Points, in no order, along strands that fork, close into loops and pass close to each other.
Points whose rows are less than 84.5 apart are linked; no others are. Some points are linked to none.
pufum: -11, -10, -10, 18, -11, -5, -14, -2, 53, 18, 19, 12, 6, -1, -26, 10, 8, -22, 18, 9, 51, -13, -1
tad: -17, -36, -29, 11, 9, 12, 40, 49, -26, -62, 19, -12, -31, 29, -14, -30, 10, 21, -14, 33, -9, 8, -42
fizor: -20, -12, 3, -17, 0, 13, 28, 37, -23, -78, 11, -9, -24, 17, -18, -25, -3, 32, -21, 41, -37, 19, -45
Zun: 33, -34, -55, 41, 10, -13, 18, 20, -65, -6, 10, -22, -39, 27, 25, -10, 43, -9, -30, -5, 14, -28, -33
Rufi: 40, -21, 2, 3, -3, 11, 4, 36, 67, 27, 28, -7, 10, 24, -28, -4, -21, -31, -30, 32, 17, 9, -26
kupof: 44, 26, 10, -33, -10, 3, 6, -16, -1, 56, -16, 3, -5, 13, 14, 18, -4, 0, -39, 10, -14, -2, 25
Nen: -33, 19, 49, -40, 16, 21, -8, -21, -6, -33, -22, 5, 27, -30, 10, -33, -29, 20, 24, -1, -50, 13, 37
bev: 5, -25, -35, 29, 12, 3, 24, 32, -47, -54, 10, -30, -25, 22, 9, -8, 10, 27, -17, 4, -26, 8, -48
riko: 18, -18, -28, 31, -1, -16, 2, 3, -7, 30, 16, -1, -28, 11, 0, 15, 26, -1, -17, -3, 28, -8, -23
tum: -27, 26, 22, -28, -21, -13, -12, -6, 14, 25, 5, 42, -4, -17, 4, 9, 1, -19, 54, -2, 52, -17, 11
lolo: 47, -11, -50, 11, -6, -9, 18, 0, -70, -5, -1, -24, -37, 29, 35, -2, 31, 16, -39, -6, -4, -26, -15
Mav: -36, -14, 0, -19, -24, 16, 17, 18, -18, -24, -52, 16, -6, 15, 39, -10, -29, 62, -6, 10, -27, 12, 16
durut: 37, 17, -17, 33, 17, -15, -20, 4, 12, 16, 48, -17, -5, 5, -43, 32, 15, -34, -21, 14, 9, 4, -52
gikif: 19, 14, -3, 28, -1, -27, -29, -26, -41, 49, -16, 1, -6, -15, 25, 33, 20, 12, -13, -40, -13, 0, 3
pogaz: -27, -4, -2, 3, -12, -17, -17, -22, -18, 42, -47, 21, 14, -18, 50, -4, -18, 19, 17, -45, 10, -16, 67
Mitol: -30, 11, -3, -30, -23, 19, -23, -32, -38, -72, -9, 2, -18, -25, 7, -2, 16, 44, -1, -13, -41, -19, 6
Pif: 16, 57, 40, -15, 21, -12, -36, 4, 14, 24, 17, 9, 35, -23, -14, 19, -20, -37, 35, -5, -9, 18, -29
luv: 39, -10, -27, 30, 2, -35, -8, -19, -36, 40, 3, -11, -22, 2, 5, 33, 32, -5, -39, -19, -1, -5, -20
bom: 33, 13, -13, 19, 19, -4, 22, 17, -47, -56, 25, -30, -16, 19, -8, 3, -11, 13, -24, 9, -45, 22, -48
fem: 64, 16, -11, 12, 17, -10, 33, -7, -34, -23, 12, -45, 1, 15, 1, 6, -11, -4, -51, 11, -44, 21, -16
Povar: 56, 27, 17, -21, -8, -3, -1, -10, 27, 49, 5, -7, 11, 13, -4, 17, -13, -17, -33, 22, -20, 13, 6
kado: 9, 22, 21, -24, -4, -17, -53, -30, 19, 64, -24, 9, 60, -33, 4, 22, 9, -56, 30, -17, 32, -26, 61
bedo: -32, 24, 2, -14, -25, -10, -1, -18, 16, 0, 24, 40, -28, -12, -21, 10, 19, -9, 49, 2, 51, -29, 2
Tino: 28, -17, -5, -14, 1, 22, 44, 17, 11, -9, 18, -14, -12, 26, -19, -19, -15, -4, -35, 32, -15, 6, -13
lam: -28, -30, -6, 16, -13, -18, 1, -11, -11, 51, -54, 18, 0, 2, 46, 2, -19, 32, 5, -28, 22, -2, 46
Kasek: -9, -50, -36, 6, -10, 22, 43, 12, 26, -10, 2, -2, -30, 23, -15, -20, 24, 4, -10, 25, 49, -29, 13
davir: 5, -30, -42, -11, -1, 32, 27, -17, -32, -50, 3, -28, -24, 12, 6, -19, 35, 26, -36, 5, -17, -34, 6
fiter: -29, 9, 33, -28, -14, -2, -8, 5, 49, 14, -6, 24, 29, -12, 1, -8, -17, -24, 52, 9, 39, -5, 27
Nar: -50, -11, 29, -40, -12, 17, 13, 10, -3, -40, -41, 21, 0, 7, 21, -31, -27, 47, 14, 23, -24, 15, 30
Zepi: -11, -48, -27, 70, 22, -11, 4, 36, 10, 5, 7, -9, 2, 8, -10, 5, 1, 11, -2, -18, 25, 18, -37
saze: -44, 4, 42, -53, -10, 13, 20, 6, 25, -18, -38, 25, 14, -1, 14, -36, -28, 9, 24, 29, 2, 6, 45
zipul: -28, -30, -8, 54, 5, -27, -3, 30, 20, 25, -14, 15, -7, 5, -1, 2, -4, 8, 15, -16, 43, 22, -33
bago: 35, 5, -13, -20, -10, 2, 7, -1, -24, 25, -12, -6, -22, 18, 18, 14, -2, 22, -31, 10, -12, -5, 4
pubu: -45, -45, -18, 43, 3, 5, 20, -3, 14, -23, -8, -2, -8, -10, -15, -14, 16, 19, 16, -26, 28, -6, 13
vuzip: -22, 12, 40, -24, 35, 24, -9, -24, 25, -26, -8, -4, 35, -31, -12, -29, -20, -16, 17, 3, -35, 9, 42
Felir: 24, 38, 10, 13, 15, -11, -11, -10, -30, -4, 11, -12, 9, -17, 2, 25, -7, -3, -8, -35, -40, 21, -15
tubus: -59, -7, 38, -36, -18, 2, 15, 9, 44, -13, -30, 42, 17, -4, 7, -33, -28, -3, 51, 18, 39, 7, 44
Geb: 1, 45, 46, -30, 16, -8, -41, 8, 7, 37, -7, 12, 55, -33, 11, 12, -16, -42, 61, -17, -1, -4, 5
numad: 14, 13, -1, -19, -4, 8, 15, 4, -47, -74, 19, -24, -18, 12, -13, 0, -9, 26, -24, 26, -60, 21, -42
Bani: 36, 30, 3, 28, 8, -29, -29, 9, 13, 38, 33, 4, 11, 0, -25, 40, -3, -32, -2, 3, 9, 22, -49
zili: 26, -2, 19, -12, 2, 21, 11, 4, 70, -6, 43, -18, 20, 8, -46, -5, -8, -34, -23, 37, -7, 9, -12
tevi: -43, -39, -22, 40, -15, -26, 22, 43, -3, 7, -24, 22, -26, 27, 15, 5, 1, 33, 16, 1, 52, 15, -20
savas: 54, 0, -29, -20, -16, 13, 26, 3, -47, -1, -4, -28, -31, 26, 20, 8, 13, 12, -48, 16, -25, -15, -5
Ses: 4, 41, 21, -9, 15, 9, -14, -31, -29, -45, 13, -19, 1, -22, -18, 5, -8, 7, -5, -11, -61, 18, -4
Div: 18, 25, -7, -2, 7, 17, 12, -26, 0, -39, 55, -17, -18, -11, -49, 15, 27, -20, -18, 13, -23, -13, -21
Seke: 16, 42, 27, -24, 14, -13, -47, -19, 16, 49, -7, 6, 58, -28, 9, 19, -4, -56, 28, -16, -4, -14, 40
biren: -16, -11, -21, -9, -15, 22, 7, -27, -41, -67, -3, -18, -27, -2, 7, -12, 20, 49, -21, -1, -28, -12, -1
tave: 45, 28, -11, 18, 14, 2, 4, -21, 10, -12, 50, -35, -1, 6, -46, 16, 16, -36, -30, 11, -23, 3, -21
Govid: 3, 20, 31, -28, 2, 26, 0, -1, 55, 4, 18, 2, 25, -8, -35, -8, -13, -32, 8, 20, -8, 14, 5
Seko: -19, 9, -14, 5, -11, -7, -1, -4, 18, 0, 42, 23, -28, -7, -31, 16, 29, -11, 23, -6, 38, -26, -23
mopo: -29, -18, 0, -10, -22, 2, 9, 11, -16, 20, -61, 27, -10, 15, 51, -7, -30, 54, 7, -8, -5, 2, 32
kupet: -24, -14, 11, 27, 0, -13, -38, -14, 36, 36, -16, 11, 27, -18, 10, 0, -1, -19, 39, -28, 45, -1, 35
gune: -17, 0, 42, -38, 0, 24, -11, 5, 70, 11, 1, 17, 39, -15, -14, -26, -21, -39, 27, 18, 23, 4, 19
Nolu: -6, 27, 0, 6, -1, -16, -26, -14, -40, 12, -9, 10, -3, -20, 18, 24, 0, 17, 9, -52, -19, 11, -17
disut: 2, -43, -30, 23, -7, -3, 29, 12, 18, 22, 5, -4, -20, 18, -8, -9, 21, 0, -12, 6, 45, -15, -4
luno: 55, 5, 19, -15, -3, 7, -6, 19, 61, 50, 7, -5, 27, 21, -9, 8, -28, -37, -38, 33, -3, 25, -8
nuged: -13, -43, -33, 1, -3, 25, 47, -4, -1, -39, 3, -13, -34, 16, -4, -30, 31, 15, -17, 15, 17, -29, 16
dotu: -15, 20, 12, -27, 4, 7, -14, -27, -20, 27, -35, 10, 24, -27, 35, -4, -16, 3, 20, -28, -21, -18, 68
kame: -11, 6, 6, 11, -5, -14, -47, -39, 26, 51, -17, 8, 35, -26, 4, 18, 22, -38, 23, -40, 41, -17, 45
sos: -22, 18, 18, -9, 7, 12, -25, -33, -42, -74, 3, -3, -2, -28, -2, -1, 8, 26, 4, -24, -60, 3, -8
vop: 15, 26, 18, 27, 18, -10, -35, 12, 24, 32, 13, 3, 25, -6, -10, 23, -21, -18, 16, -14, -2, 27, -31
moze: -20, -10, 6, 20, 13, 8, 12, 33, 29, -21, 17, 5, -7, 0, -32, -10, -2, 1, 20, 9, 14, 16, -27
kot: -26, 22, 29, -30, 17, 13, -24, -25, -26, -5, -28, 2, 28, -33, 35, -21, -35, 11, 17, -17, -50, -3, 59
dolim: 3, -52, -57, 32, -2, -21, 27, 43, -46, -2, 12, -4, -41, 41, 19, -14, 37, 6, -16, 13, 39, -26, -41
Fetis: -25, -23, 1, 47, 0, -17, -18, 8, 31, 34, -19, 14, 19, -2, 12, -1, -1, 8, 32, -26, 49, 24, 0

A fork is a point with three links, a tip a point with one. Leave the first point through the second and follow the links. Name the first fork or tip that comes.
Fetis / kupet: Div
Nen / kot: fiter
Div / tave: zipul
gune / Govid: dolim
Nar / Mav: vuzip

A piece is all that can be reached along the links. How many separate loops has the piece of each point below (a circle has one, a figure eight two, a Y none), and how many tips (points with one link)?
Povar: loops 0, tips 3
zipul: loops 0, tips 3
bev: loops 1, tips 1
Felir: loops 1, tips 0

How many points has the smallest loop of links through each point below? Write none if it is on no loop.
Govid: none
Mitol: 13
tad: 5
